Each row is a point on a landscape with many valleys, with its height.
A ball rolls from a point to the lowest of its 2 nearest points, and stops where none of them is lower. Distance is the straight distance between rows; heights are no part of it.
Z977: [106  88 110  97 144 163  99 178  78 159 139 130 103 119 138 137 123 171
 117  97  69 149 132 132 126  81 173 166  92 104 100 142  73]  (h 380)
Z191: [133 163 136 163 141 121 128 109 176 183  58 127 101 132 171  98 150 112
 144  95 185 122 151 127 132 107 129 122 131 132 108  83 170]  (h 305)
Z775: [155 201 111 165 135 167 171 102 152 165 170 102 120 169 120 104 151 138
 135  99 149 206 173 139 123 152 133 118 170 168  91 132 119]  (h 139)
Z480: [121 142 117 105 136 168 116 148  92 149 158 125 106 122 146 144 133 178
 145  93  71 164 146 145 120  74 197 157 121 125  95 145  70]  (h 411)
Z524: [121  88 142 140 115 141 122  92 142 188  85 146 101  73 163 104 100  83
 164 119 164  76 140 106 187  91 172  92  88 127 157 100 174]  (h 434)
Z523: [148  93 117 150 140 133 117 186 137 161  78 143 179 149 110 135 132 125
 106 132 149 114 157 135 140 109  88 141 134  70 134 110 117]  (h 531)
Z953: [159  60 101 122 123 176 108 193 125 204 109 157 116  91 139 103 105 112
 126 114 135  94 152 106 162 110 132  89 107 115 132 132 122]  (h 306)
Z741: [110  59 143 135 141  92  88 155 110  67  59 126 170 146 126 157 121 116
  84 174 131  77  99 101 113 130  58 162 119  75 151 100 172]  (h 403)
Z548: [134 134 104 119 115  84 122  82 161  85 127  78  62  99 152 121 155 125
 157  94 165 122 135 115 128 160 118  87 101 162  65 128 154]  (h 549)
Z597: [123 209 138 168 126 152 168  46 177 151 128 106 124 161 139 105 151 129
 135 122 187 163 161 140 146 147 127 147 171 153 142 100 161]  (h 445)
Z517: [159 116 133 171 119 122 130 101 168 190  70 127 121  88 157 112 126  86
 168 103 186  90 178 126 187  97 158  89  98 116 147  95 169]  (h 385)
Z320: [115 176 149 130 113 142 141  95 115  95 195 145 188 146  91 175 120 158
 141 165 104 152 139 158 141 106 149 158 170 111 148 167  87]  (h 323)
Z596: [166 139  88 118 103 111 119 123 149  92 174  95 142  87 119 147 139 161
 172  93 130 138 156 147 154 130 139  82 118 134 108 174  97]  (h 421)
Z27: [111 146 130  90 115 154 131  60 107 114 161 102  46 106 167 112 122 155
 154 102 105 146 104 102 120 131 213 145  75 188 117 137 134]  (h 550)
Z284: [126 122 141 116 128 112 166 151  88  98 183 154 183 151  52 128  99 125
  72 193 102 145 107 132 122 148 114 141 157 130 163 167  98]  (h 70)
Z869: [109  46  91  85 146 159  91 186  63 147 135 129 122 105 119 129 105 164
 104 101  74 146 112 116 136 101 154 162  78 101 104 155  80]  (h 350)
Z899: [136 118 122 119 112 130 127  81 158 153 120 119  88  77 163  96 123 119
 158  92 161 116 143 115 162 116 165  96  97 155 117 132 147]  (h 552)
Z678: [190  68  81 109 120 112 134 204 123 141 145 131 131  97  78  81  98 123
  96 121 126 118 112  97 120 167  95  60 115 144 124 152 128]  (h 315)
Z740: [118  31 118 130 117 134  99 149 107  97 102 144 194  96 110 159  85 101
 134 154 131  54 124  95 197 113 107 119  99  75 191 143 144]  (h 617)
Z178: [ 86 112 186 109 130 168 155  97 144 188 147 166 109 144 152  86  97  90
  83 179 131 113 123 105 148 108 179 145 135 174 161 131 142]  (h 302)
Z432: [108 153 122 115 108 111 105 102 115  62 158 114 156 114 115 184 140 177
 165 125  95 140 122 161 125 116 134 154 139  95 125 155  99]  (h 262)
Z921: [127 150 132 104 113 158 172  89 110 130 166 116  76 138 133  89 115 126
 107 153 104 168 107 118 111 148 170 142 141 220 122 134 152]  (h 466)
Z335: [153 193 123 161 150 128 160 137 161 156  93 117 113 189 147  98 167 106
 120 116 171 154 128 143  97 163  75 128 178 159  99  99 150]  (h 564)
Z34: [128 157 132 147 123  82 108 118 151  86  82 113 120 134 146 143 159 126
 151 128 146 103 110 145  95 140  92 125 147 113 120 102 165]  (h 659)
Z786: [ 93  89 151 135 162 115 137 134 104  94 130 155 207 155  99 167 124 148
  75 167 105 138 121 140 145 106  87 200 141  83 137 154  94]  (h 485)
Z396: [141 121 111 110 115 114 159  84 151 121 119 100  27 123 148  64 131 111
  98 121 162 136 110 102  98 174 107 121 118 214  86 109 172]  (h 689)
Z360: [158  31  75  99 125 167 102 209 104 171 118 143 122  82 117  99  90 120
 118 115 126  91 126  85 152 132 107  85  99 121 130 146 128]  (h 368)
Z280: [124 187 122 132 126 152 178 138  59 123 171 131 109 177 104 129 135 133
 108 152  63 214 128 134  89 139 143 151 187 183 110 132 119]  (h 321)
Z382: [ 66 116 206 144 148 126 126  99 136 159  80 156 109 146 181 127 124  81
  91 177 140  79 120  97 120  94 132 150 131 128 156  82 181]  (h 67)
Z901: [127 163 106 146 155 118 150 170  98 104 123 131 175 187  89 137 139 159
 111 128 116 187 115 168 112 138  64 177 183  94 101 134  95]  (h 223)
Z223: [127 161 155 131 105 104 130  77 163  93 136 129 163 125 125 152 126 126
 159 156 142 105 130 145 142 129 139 109 147 122 161 131 147]  (h 329)
Z859: [110  66 144 130 138 132 123 128 115 120 140 162 218 119 103 168 105 127
 104 158 118  94 144 125 197  88 125 162 114  72 175 163  89]  (h 577)
Z404: [ 71 133 138 104 139 124  94 119  69  77 138 121 120 142 126 182 139 183
 132 123  64 149 101 150 101 125 139 202 100  92 117 137  84]  (h 412)
Z242: [143  90 159 122 141 138 143 159 135 159 161 168 186 148  84 125 104  99
  74 180 132  96 137 111 145 129 122 122 132 114 182 139 103]  (h 234)
Z203: [116 170 179 138 135 160 182 100 136 155 164 154 155 181 106 109 126  89
  83 197 134 154 135 139 117 153 127 144 170 168 163 117 130]  (h 216)
Z119: [196 104  78 130 117 130 132 174 157 159 143 118 143  94 111 116 136 136
 143  91 147 132 173 142 155 135 124  71 105 120 114 155  89]  (h 193)
Z500: [132 162 101 144 145 124 106 163 147 147  96 116 104 137 158 128 164 157
 153  63 128 147 145 151 111 117 104 128 147 109  73 113 108]  (h 360)
Z736: [120 101 145 117 112 127 130  74 164 147 105 141  97  92 156  95 103  98
 145 126 164  86 116 106 161 115 160 103 101 154 152 114 175]  (h 496)
Z559: [156 129 112 119 127 169 159 110 167 209 129 124  66 111 159  54 123 124
 116  91 161 157 166 116 146 112 169 113 108 182  93 124 125]  (h 629)
Z252: [164 138 122 170 129 113 128 117 179 181  60 120 114 113 161 108 147  97
 152  91 192 102 173 125 155 113 132  96 115 121 115  91 166]  (h 352)
Z471: [115 204 171 172 140 146 151  80 172 170  95 130 151 167 157 120 148 106
 142 129 183 135 152 143 143 108 144 147 163 121 149  86 152]  (h 483)
Z16: [158 105 113  95 118 119 142 157 120 122 159 126  88 112 111  89 104 121
 109 131 103 136  88 105 100 158 138  88 120 186 112 152 136]  (h 205)
Z769: [114 156 141 141 143 141 140 113 163 181  77 137  78 141 174  88 143 114
 123 114 161 136 136 130 106 116 130 139 144 150 100  89 162]  (h 221)
Z653: [101 129 140  82 117 151 114  94 105 114 168 125  79 105 153 131 108 141
 157 116  87 125  93 114 125 119 205 133  87 164 133 145 121]  (h 508)
Z127: [ 45 180 183 130 135 135 108  74 108 124 127 134 105 130 172 171 140 142
 162 125  98 136 122 147 120  91 173 175 131 110 126 110 120]  (h 686)
Z431: [173 137 111 132 137 163 151 154 161 214 135 132 104 125 138  75 133 126
 120  92 145 164 172 131 129 125 152  96 121 159  87 128 103]  (h 661)
Z386: [142 180 121 166 125  64 125 106 175  77  78  90 119 143 149 142 173 112
 154 116 181 109 120 136  99 161  79 113 155 136 103 100 182]  (h 669)
Z557: [120 113 128  98 112 101 128  67 142  88 122 110  38 104 149  97 122 115
 126 128 143 110  74  99  96 184 120 118  90 195 115 113 179]  (h 723)
Z751: [111 160 146 123 105 117 116  87 133  83 157 132 161 115 121 170 128 151
 163 145 110 121 126 155 140 113 151 130 149 113 147 150 113]  (h 293)
Z383: [ 92 153 143 140 122  99  94  88 129 127 102 119 124  85 155 161 141 139
 190  98 126 105 140 153 149  90 156 116 114  89 134 110 137]  (h 657)
Z116: [ 90 202 132 146 112 124 128  40 133  74 141  90  86 133 158 161 162 148
 163 122 124 163 113 142 104 158 130 155 155 164 112 113 169]  (h 413)
Z986: [ 63 137 145 119 149 128 113 118  82  80 145 137 154 150 125 185 138 174
 121 134  77 157 115 154 121  99 122 212 139  85 117 144  83]  (h 433)
Z546: [ 75 108 194 150 153 112 111 136 120 127  68 151 116 156 173 143 132  84
  78 182 135  68 110  92  97 103  93 154 135 113 154  82 179]  (h 207)
Z308: [ 90 143 195 125 138 166 176 105 130 170 161 166 134 171 133 105 113  90
  67 199 113 137 131 124 128 127 147 157 160 179 154 127 127]  (h 244)
Z186: [ 70 127 192 122 128 123 124  74 137 132  99 146  95 128 169 121 118  96
 115 172 137  95 104 116 120 120 148 144 126 144 152  94 177]  (h 213)
Z300: [136 216 160 182 146 132 145 109 164 151  96 127 167 195 151 139 159 109
 152 123 185 138 139 148 134 124 112 147 180 110 143  90 140]  (h 512)
Z627: [ 81 122 142 126 145 110 131 124  97  69 131 142 183 155 106 176 134 161
 104 154 100 149 109 157 130 110  95 206 148  79 126 143  96]  (h 454)
Z70: [ 78 167 157 156 154 118 122 124 122 122 102 145 185 158 144 177 147 149
 144 120 131 125 144 154 157  63 117 184 157  53 141 117  97]  (h 581)
Z146: [ 98  87 137  96 130 170  93 145 105 175 131 154  71 101 166 113 109 126
 137 108  96 113 119 103 128  95 180 127  81 130 121 129 113]  (h 576)
Z301: [146 117 139 124 133 112 153 172 129 134 115 146 122 163 102 102 121 100
  76 180 127 121 101 124  83 164  77 110 156 152 128 112 152]  (h 507)
Z464: [110 130 153  99 113 138 161  96 126 125 144 141  87 145 131  92 106 100
  90 184 118 135  85 120 102 163 136 130 147 204 140 119 164]  (h 500)
Z912: [135 146 105 114 114 104 121 135 114  69 153 109 126 124 105 152 136 169
 138 126  95 148 110 153 102 151 112 132 149 134 109 147 111]  (h 218)
Z551: [150 212 143 181 160 137 150 141 157 162  87 127 143 213 157 116 163 100
 132 118 182 146 128 147 109 146  85 143 190 133 125  87 137]  (h 540)
Z992: [156 191 120 149 132 138 193 121 113 141 153 118 118 176  94  90 141  97
  96 150 125 202 137 137  90 193  97 115 184 196 118 118 146]  (h 128)
Z582: [ 90 112 147 101 109  99  85  82 121  72 135 123 101  87 141 151 111 127
 173 125 107  84  78 115 127 143 147 104  75 123 159 132 151]  (h 721)
Z506: [179 108 108 162 135 104 119 186 152 120  69 126 200 168  97 142 144 118
 117 128 171 119 146 142 129 138  64 140 131  68 141 101 132]  (h 497)
Z121: [175 107  83 163 116 102 112 161 158 143  77 106 134  85 147 144 158 127
 178  74 163  97 183 148 169 120 112  80 108  85 115 123 130]  (h 171)
Z53: [119 115 112  84 117 146 113 132  85  96 192 125 144 106 112 159 104 168
 142 126  71 135 103 136 143  89 186 151 108 123 137 178  75]  (h 465)
Z947: [127  67 124  90 130 166 124 181 110 183 160 162 107 113 124  89  84 107
  94 140 102 108 105  81 132 114 159 105 108 159 141 151 119]  (h 474)
Z151: [ 81  91 139 139 133 129  91 132 103 146  97 145 147  89 144 167 125 132
 157 114 112  97 152 143 176  63 150 146 106  50 147 123 107]  (h 633)
Z17: [161 137 107 135 116 118 136 102 179 146 127 104 109  96 144 110 146 125
 154  94 173 127 174 127 157 130 141  80 114 146  92 138 131]  (h 590)
Z571: [ 82  60 137 154 153 143  89 153  95 159  69 147 157 101 156 160 124 117
 118 128 118  83 163 115 177  68 119 164 109  51 144 110 122]  (h 608)
Z239: [158 142 100 133 139 138 149 168 111 141 162 140 191 145  68 127 129 167
 119 121 116 182 154 162 135 120 119 150 149  96 118 157  62]  (h 284)
Z322: [ 97 193 141 134 128 163 153 107  95 127 154 129 101 174 149 145 144 140
 134 141  78 195 125 144  96 122 148 169 177 174 101 118 127]  (h 343)
Z824: [144 165 118 148 124  88 145  86 171  96  92  96  81 140 151 109 164 106
 125 126 179 119 116 124  99 174  81 118 148 173  90 101 187]  (h 680)
Z615: [106 118 132  76 118 152 113 120  84  97 193 127 108 113 133 150 101 150
 144 128  68 123  83 113 124 111 208 142  91 153 143 165 101]  (h 482)
Z57: [165 149 126 141 137 145 147 159 146 165 152 144 176 151  91 120 138 138
 125 124 136 153 162 155 123 129 122 123 151 106 131 131  83]  (h 243)
Z898: [127 170 124 125 111 158 166  65 138 129 161 101  78 137 142  98 128 143
 121 130 129 175 136 128 124 142 158 144 146 199 109 128 151]  (h 432)
Z174: [147 123 120 136 116 101 121 136 147  94 112 131 204 134  97 164 134 145
 149 142 142 114 142 160 151 120 102 138 137  68 153 135 111]  (h 332)
Z204: [110 117 133 141 114 118 104 114 128 135 108 135 151  83 142 164 126 131
 179 114 125  91 155 153 180  80 157 109 115  74 159 131 120]  (h 646)
Z62: [ 95  84 163  97 110 130 127 105 145  99 152 158 149 117 120 127  78  87
 129 177 127  58  76  85 151 132 141  98 111 152 194 147 163]  (h 728)
Z790: [ 95 183 124 139 136 105 113  75 134 110  99  89  43 120 180 128 171 140
 162  79 142 146 121 128  89 156 125 140 107 155  72  98 156]  (h 475)
Z475: [111  73 148 108 136 133 129 161 115 135 153 159 160 133 101 126  95 118
  74 171 103 105 113 106 141 116 118 140 130 121 156 151 108]  (h 300)
Z59: [181 180 114 157 113 106 141 103 167  89 177 107 196 143  83 154 153 142
 165 127 158 139 165 158 135 171 107 103 161 111 137 141 112]  (h 378)
Z961: [140 161 172 158 115 108 134  91 173 121 107 135 181 147 123 145 126  98
 143 159 171  97 148 141 147 124 135 118 140 109 176 103 152]  (h 369)
Z735: [ 78  61 125 100 156 138  59 160  73 131  87 132  96 119 138 138 120 150
 107 123  83 111 104 100 106 142 102 170  67  81 112 119 115]  (h 242)
Z718: [147 148 151 142 133 114 167 138 123 101 165 146 207 175  61 146 124 121
  96 191 133 137 130 153 115 154  89 146 162 109 166 132 101]  (h 114)
Z78: [186 113  77  97 126 140 141 183 103 139 181 104 100  91 119  98 114 155
 125  84  95 162 130 115 125 118 173  84 103 164  96 174  87]  (h 658)
Z553: [147  99  94 109 105 108 116 134 124  80 148 125 198 104  80 158 119 163
 147 134 117 126 117 161 160 124 120 131 122  85 146 172  94]  (h 301)
Z187: [ 76 192 185 166 143 117 134 103 132 120 108 144 181 172 152 178 145 121
 142 149 141 114 142 149 148  78 123 174 174  78 151 108 118]  (h 560)
Z874: [184 130  80 157 125 116 121 170 164 149 106 110 163 110 123 137 163 146
 164  73 163 130 187 159 160 127 104  92 118  84 106 134  91]  (h 135)
Z86: [113  18  86  83 132 158  81 190  82 129 114 137 121  82 119 117  86 126
 120 121 103  87  98  76 143 139 104 117  79 104 135 139 134]  (h 415)
Z579: [149  84  85 100 115 121 119 165 106 107 153 127 168 104  84 132 106 161
 123 120 105 136 113 139 143 123 126 119 116 105 131 175  90]  (h 324)
Z91: [105 102 143 111 131 108  84 125 122 114  87 137  77 113 154 129 127 113
 131 137 122  88  92 109  88 149 105 120  99 119 128  95 164]  (h 666)
Z574: [ 88 136 131 123 142 112 103 157 101  98  96 125 107 157 138 151 154 142
 117 130  99 135  89 148  71 140  79 170 140 103 106 104 125]  (h 624)
Z79: [125  64 127 144 154 102 105 182 116  90  57 131 184 166 117 140 128 117
  66 171 140 106 104 112 107 135  43 168 135  80 125 107 157]  (h 444)
Z920: [195 100  81 101 116 121 155 188 120 138 189 126 142  95  72  82  91 116
 104 114 128 140 111  97 128 160 139  53 105 165 140 180 108]  (h 325)
Z590: [118 165 111 133 143 112 123 168 102 103 103 110  80 168 139 132 165 140
 120 110  97 162  91 150  57 164  65 157 158 142  81 107 128]  (h 605)
Z143: [136 150  86 144 147 120 115 180 136 131  92 118 140 152 131 132 158 167
 140  68 131 160 137 163 116 116  82 148 157  84  81 121  93]  (h 320)
Z943: [219  90 135 145 127 132 134 159 175 162 128 140 177 140  87 111 130  79
 114 139 186  97 157 123 128 168 111  78 114 124 176  97 138]  (h 283)
Z37: [154 138  94 105 127 132 126 113 124 112 167  79  61 101 155 123 145 163
 154  77 112 163 138 115 117 131 179 104  96 176  64 151 110]  (h 623)
Z983: [ 69  96 199 128 139 104 111 112 115  91 105 151 125 146 154 154 121  95
  80 196 113  61  94  94 105 126  93 151 124 113 174 105 167]  (h 297)
Z855: [162 193  95 146 128 136 179 156  72 121 177 117 125 169  81 122 138 149
 113 121  84 222 145 137  91 151 135 127 186 163 100 151 101]  (h 303)
Z84: [ 81  73 166 117 140  98  89 129 105  85  99 141 136 132 136 160 115 113
  96 176 112  62  94  98 118 125  89 146 114  91 167 113 153]  (h 351)
Z972: [164 194 101 159 129 142 188 109 123 144 182  91 108 166  97  96 148 122
 110 120 131 220 162 128 107 182 122 105 173 197  93 137 136]  (h 87)
Z81: [146 152 100 142 133 123 147 103 172 154 115  96  71 122 157  85 156 130
 131  81 178 155 164 124 125 139 121 107 128 169  57 116 140]  (h 625)
Z231: [108  77 163 120 115 121 109 113 142 120 111 158 138 104 140 132  88  80
 133 164 143  48 106  84 163 115 138  96 108 119 188 116 178]  (h 708)
Z302: [135 137 147 120 126 123 165 131 133 136 124 142  98 156 120  91 119  94
  80 178 123 143  99 128  84 173  95 118 160 188 125 112 165]  (h 523)
Z66: [162 116  84 106  91 118 116 126 140  94 178 111 156  68 116 150 119 147
 180  95 125 111 132 140 178 121 154  79 102 124 139 188 101]  (h 437)
Z371: [ 93 203 125 141 132 110 106  76 123  89 121  89  71 129 169 157 169 156
 176  86 119 157 119 142  90 151 130 143 128 139  85 112 141]  (h 446)
Z771: [160  57  57 121 126 125  96 188 118 130  91 109 156  92 114 132 137 168
 140  81 126 140 142 153 148 128  98 118 102  79  93 147 100]  (h 268)
Z330: [ 79  81 139  84 118 136  88 117 101 109 147 146  97  89 141 143  93 116
 162 121  96  77  80  84 142 122 158 112  62 127 169 143 137]  (h 742)
Z625: [116  73 149 131 115 126 117 122 127 110 141 157 209 110 105 166  98 106
 131 168 132  63 136 116 197  97 135 126 109  82 206 157 115]  (h 599)
Z761: [ 55 117 143 114 140 119  72 119  84 106 106 126 110 122 143 174 134 165
 143 116  80 124 116 138 113 111 133 180  79  67 130 125  97]  (h 376)
Z814: [160 139 105 119 118 106 146 157 113  96 163 118 136 130  81 123 123 151
 116 133  99 158 120 148  99 157 113 112 154 144 112 155 109]  (h 252)
Z470: [164 158 101 126 128 127 164 171  94 124 170 122 133 141  76 110 125 147
 102 129  93 189 137 139  96 144 136 113 162 150 108 154  95]  (h 279)
Z671: [133  94 135 100 122 175 136 148 133 190 170 162 134 114 124  97  87 104
 108 143 119 112 125 103 158 102 182 105 109 158 154 160 113]  (h 425)
Z854: [145 101  87  80 105 158 141 127 135 121 191 118 108  68 141 110  93 121
 165  83 116 114  88  87 158 112 194  79  60 183 135 182 126]  (h 690)
Z578: [163 103  88  83 118 150 136 151 117 134 183 116  89  85 138 100 104 133
 144  85 103 132 101  94 136 117 187  86  79 181 110 170 111]  (h 674)
Z635: [140 125 139 158 118  76  97 134 150 103  54 117 140 121 145 151 136  99
 151 133 161  76 124 126 124 111 103 113 120  93 147  86 186]  (h 671)
Z881: [ 71  95 166 114 140 159  96 125 115 180 120 164  91 107 173 124 114 111
 127 129 103 101 132 105 145  81 181 137 100 117 141 123 122]  (h 546)
Z592: [114 176 129 122 125 149 134 105 101 104 164 109  96 140 141 154 145 165
 151 115  78 174 123 145  94 128 167 153 148 160  99 135 117]  (h 371)
Z20: [176  76  59 115 114 112 108 186 136 125 126 103 126  83 116 122 135 154
 144  79 129 125 147 136 146 138 102  83  99 112  96 158 100]  (h 238)
Z513: [110 152 118 130 126  93 124  52 152 111 106  83  46  94 170 109 154 132
 157  86 175 121 135 114 128 142 132 120  98 156  81 105 165]  (h 514)
Z568: [145 200 132 154 136 130 180 144 104 124 154 139 154 195  89 125 144 109
 107 159 117 194 128 150  89 172  74 136 196 154 128 120 120]  (h 163)
Z707: [168  81  95 109 125 113 119 192 123 138 121 128  97 114 106  93 111 132
  99 119 114 125 107 111  95 157  98  90 124 145 104 134 130]  (h 275)
Z164: [107  67 166 141 165 129 138 137 115 128 140 173 219 138 110 156 113 131
  59 168 112 107 145 112 175  93 102 187 125  83 162 164  91]  (h 537)
Z394: [170 194 148 166 122 131 158  79 174 112 168 118 198 166  96 142 154 115
 150 147 173 145 157 151 125 171 116 120 171 132 159 111 134]  (h 396)
Z113: [135 178 164 139 133 161 189 114 106 155 199 151 168 171  72 118 121  99
  90 184 118 180 145 142 112 157 143 135 174 163 159 134 104]  (h 195)
Z642: [ 73 186 159 129 111 109 122  23 129  75 125 102  81 114 159 149 144 132
 157 141 128 130  99 136 107 157 145 153 130 159 134 104 178]  (h 374)
Z138: [147  70 105 140 120 160 105 163 129 187  94 150 127  80 149 128 111 107
 158 108 142  84 164 120 179  98 143  90 100  92 149 128 129]  (h 241)
Z67: [141  59 100 109 142 124  92 202 115 140  75 133  97 128 121 103 120 129
  85 135 121 108 106 103  81 152  64 120 124 115  97 101 152]  (h 214)
Z313: [168 100 142 174 119 107 105 178 151 112  56 127 197 166 111 155 125  88
 103 155 178  85 153 119 137 117  79 133 118  74 175  89 160]  (h 461)
Z221: [104  69 130 131 147 137  95 168 116 149  82 149 148 125 138 139 125 129
 103 137 121  99 141 119 140  95 102 149 125  73 128 115 127]  (h 572)
Z384: [141 193 122 159 151 127 170 161 102 116 148 136 177 201  83 139 144 133
 115 136 128 186 125 161 106 156  60 163 197 109 125 123  97]  (h 190)
Z988: [135 179 113 149 150 127 144 168 125 137 101 118  87 176 146 109 160 125
 120 103 124 167 114 145  74 152  80 138 180 155  77 106 133]  (h 588)
Z325: [ 68 151 183 121 118 105 119  38 133 106 108 125  87 109 161 131 126 112
 148 153 134  99  92 125 121 131 155 143 111 140 155  98 183]  (h 307)
Z667: [144 202 136 164 118 132 153  49 182 125 151 103 157 142 130 128 153 134
 158 125 177 150 168 145 147 154 136 119 163 140 135 125 146]  (h 419)
Z749: [ 59  87 140 122 154 121  58 137  83 124  76 128 108 114 150 161 132 145
 128 119  87 100 118 117 114 118 110 168  73  55 130 107 119]  (h 326)
Z967: [114  66 105 107 155 139  72 195  93 151  71 131  82 126 140 113 130 145
  93 114  98 122 107 106  81 143  82 151  99  96  89  98 131]  (h 91)
Z664: [143 108 117  86 112 121 148 162 102 100 185 135 126 115  84 108  85 121
 105 148  93 124  72  98 114 153 148  96 127 175 150 169 125]  (h 144)
Z866: [123 211 158 177 134 108 132 113 150 105  96 126 177 177 144 165 157 120
 161 135 166 124 131 154 125 117  98 147 181  95 150 103 141]  (h 535)
Z411: [ 91  96 160 131 133 163 114 115 136 218  95 165 100  96 179 105 113  97
 138 124 140  96 156 112 171  70 184 122 106 115 139 107 144]  (h 495)
Z39: [102 105 163  93 121 172 143 102 145 172 165 163 122 118 139  88  83  96
 112 155 129 107 110  99 159 107 191 121 111 172 165 152 137]  (h 366)
Z125: [109 108 142 100 113 104 100  78 130  97 117 126  67  91 151 120 114 115
 157 120 126  90  82 103 110 156 140 101  77 150 136 121 166]  (h 700)
Z443: [ 86 180 143 130 118 151 151  45 140 135 123 112  63 132 169 101 142 139
 131 122 145 158 131 132 123 126 151 167 144 175 122  98 167]  (h 382)
Z490: [169  73  87 159 112 134 114 158 138 169  84 128 120  61 153 132 122 108
 181  89 160  80 175 127 188 109 134  71  91  91 137 131 135]  (h 201)
Z964: [180 140  83 114 128 136 144 148 129 136 177  89  94 102 131 112 135 155
 139  81 115 172 158 125 129 118 170  84 116 169  68 165  89]  (h 643)
Z657: [130 144 111 100 121 136 128  70 126 111 151  82  34 102 169 108 141 152
 151  82 129 153 125 105 116 140 181 125  82 183  80 129 132]  (h 592)
Z256: [174 167 104 136 109 111 136 108 163 100 178  97 153 117 106 138 145 151
 157 113 141 146 162 146 137 153 132  81 142 139 105 161 105]  (h 400)
Z395: [133 133  86 136 152 108 119 178 119 105  90 118 172 159 108 138 152 174
 129  90 122 173 117 171 112 132  69 172 154  76  80 132 100]  (h 278)
Z918: [ 98 173 148 140 122 130 156  62 161 144  87 115  70 137 168  88 145 116
 122 129 175 136 125 127 117 128 125 156 148 166 125  84 184]  (h 322)
Z963: [136 114  94  93 100 150 110 137 112 115 182 126 156  79 120 154 107 154
 164 101  98 123 119 143 170  89 186 109  97 121 145 189  82]  (h 451)
Z837: [158 187 124 152 137 152 153 125 152 157 160 126 151 159 107 120 145 135
 135 113 139 173 167 158 118 144 130 117 166 139 110 130 103]  (h 191)
Z319: [135 127 124 109 118 161 135  92 152 177 134 122  69  93 169  83 120 134
 137  93 142 145 147 121 149 102 188 119 100 173 105 131 130]  (h 593)
Z539: [171 162 120 159 111  84 127 124 166  75 121 115 206 147  98 167 153 139
 163 128 161 114 155 160 138 144  93 123 151  78 153 127 124]  (h 358)
Z185: [130  69 114  99 117 132 117 161 119 123 148 147 162 108  96 132  91 127
 115 146 109  98 105 116 153 119 127 116 115 112 160 161 113]  (h 347)
Z831: [137 166 107 133 124 134 144 132  97  92 187 132 182 146  73 165 127 181
 137 134  95 184 137 164 129 114 130 163 168 106 117 169  75]  (h 312)
Z552: [199 130  98 121 122 125 162 161 127 141 197 121 153 109  64  84 111 118
 106 120 135 158 138 121 123 169 145  60 125 161 136 168  95]  (h 304)
Z6: [150 140 169 178 123  99 120 147 159 119  75 137 199 167 119 165 130  84
 123 156 177  88 155 131 143 103 108 135 131  78 183  88 149]  (h 422)
Z258: [132 121 117  95 110 103 155 152  72  61 191 130 153 129  57 134  91 134
  93 174  75 149  76 124 110 157 137 125 149 156 155 178 110]  (h 105)
Z777: [128 127 102 117 134 134  98 159 125 148 109 122  80 110 156 128 148 164
 148  71 103 145 141 142 102 113 135 127 113 119  80 119 100]  (h 404)
Z656: [142 112 170 144 151 124 162 145 128 124 161 162 217 173  71 142 124 105
  68 192 141 115 139 131 134 132  94 155 144 100 182 128  93]  (h 162)
Z649: [111  67 136  93 131 152 104 173 107 161 132 156  85 119 140 105 102 119
  97 140 100 110 105  94 110 117 139 124 112 142 123 128 127]  (h 521)
Z157: [136 152 103 131 124 133 163  84 164 151 116  88  34 129 158  65 149 128
 110  94 182 157 154 110 120 142 118 134 127 196  65 108 155]  (h 652)
Z847: [114 108 168 148 121 102 104 107 138 130  82 141 139 106 148 146 113  90
 153 149 144  66 130 116 157  95 141 106 110 100 171  94 178]  (h 687)
Z733: [122 148 177 152 124 137 135  96 166 161 118 152 176 137 134 139 123  99
 144 152 160  99 166 138 164  93 166 120 134 102 177 110 132]  (h 410)
Z510: [204 122 133 142 124 110 151 146 171 133 139 129 171 150  77 105 134  90
 109 154 174 111 139 131 110 184  98  81 136 139 159 109 138]  (h 246)
Z243: [ 75 156 162 126 131 121 101  97 125 129 112 133 104 116 166 151 142 141
 159 115 112 121 127 141 117  96 157 146 124 105 124 108 129]  (h 673)
Z425: [130 174 120 115 123 170 133 100 102 124 180 103  92 126 154 145 138 178
 161  99  79 178 142 135 115 102 210 146 131 160  93 148 103]  (h 397)
Z695: [110 132 135 128 136  99  99 140 128 103  81 127  83 134 153 138 151 123
 128 129 123 105  95 130  69 150  82 133 125 117 109  96 156]  (h 644)
Z778: [120  40  81 107 141 147  88 181  89 144  97 130 152  95 120 136 123 162
 124  99 103 142 128 138 150 107 122 150  98  73  95 147  97]  (h 308)
Z706: [197 124 115 124 123 100 166 157 142 128 164 125 137 129  68  83 117 103
  96 149 147 136 121 119 102 195 103  63 140 172 138 139 130]  (h 277)
Z887: [131  94 130 130 141 107 130 183 120 110  91 140 154 163 102 128 126 124
  73 172 126 115 101 128  92 145  55 147 154 102 130 109 140]  (h 481)

Call two points neighbours if one is among the 2 nearest of the other. Go from one point of each pair to the other, from neighbour to neighbour, staying as low as possible. Name the highest point that can't be avoided.
Z967, Z284 => Z707
Z553, Z967 => Z185
Z510, Z967 => Z920
Z769, Z382 => Z302
Z972, Z912 => Z320

Two balls start at each pair of points below. Name the first point that both come to, or write never.
Z548, Z736 => never
Z592, Z243 => Z912
Z360, Z869 => Z874
Z887, Z506 => never
Z678, Z185 => Z284

For each start below, name the point where the ball stops.
Z425 => Z912
Z302 => Z769
Z625 => Z967
Z383 => Z912
Z500 => Z972
Z777 => Z972
Z301 => Z382
Z831 => Z972
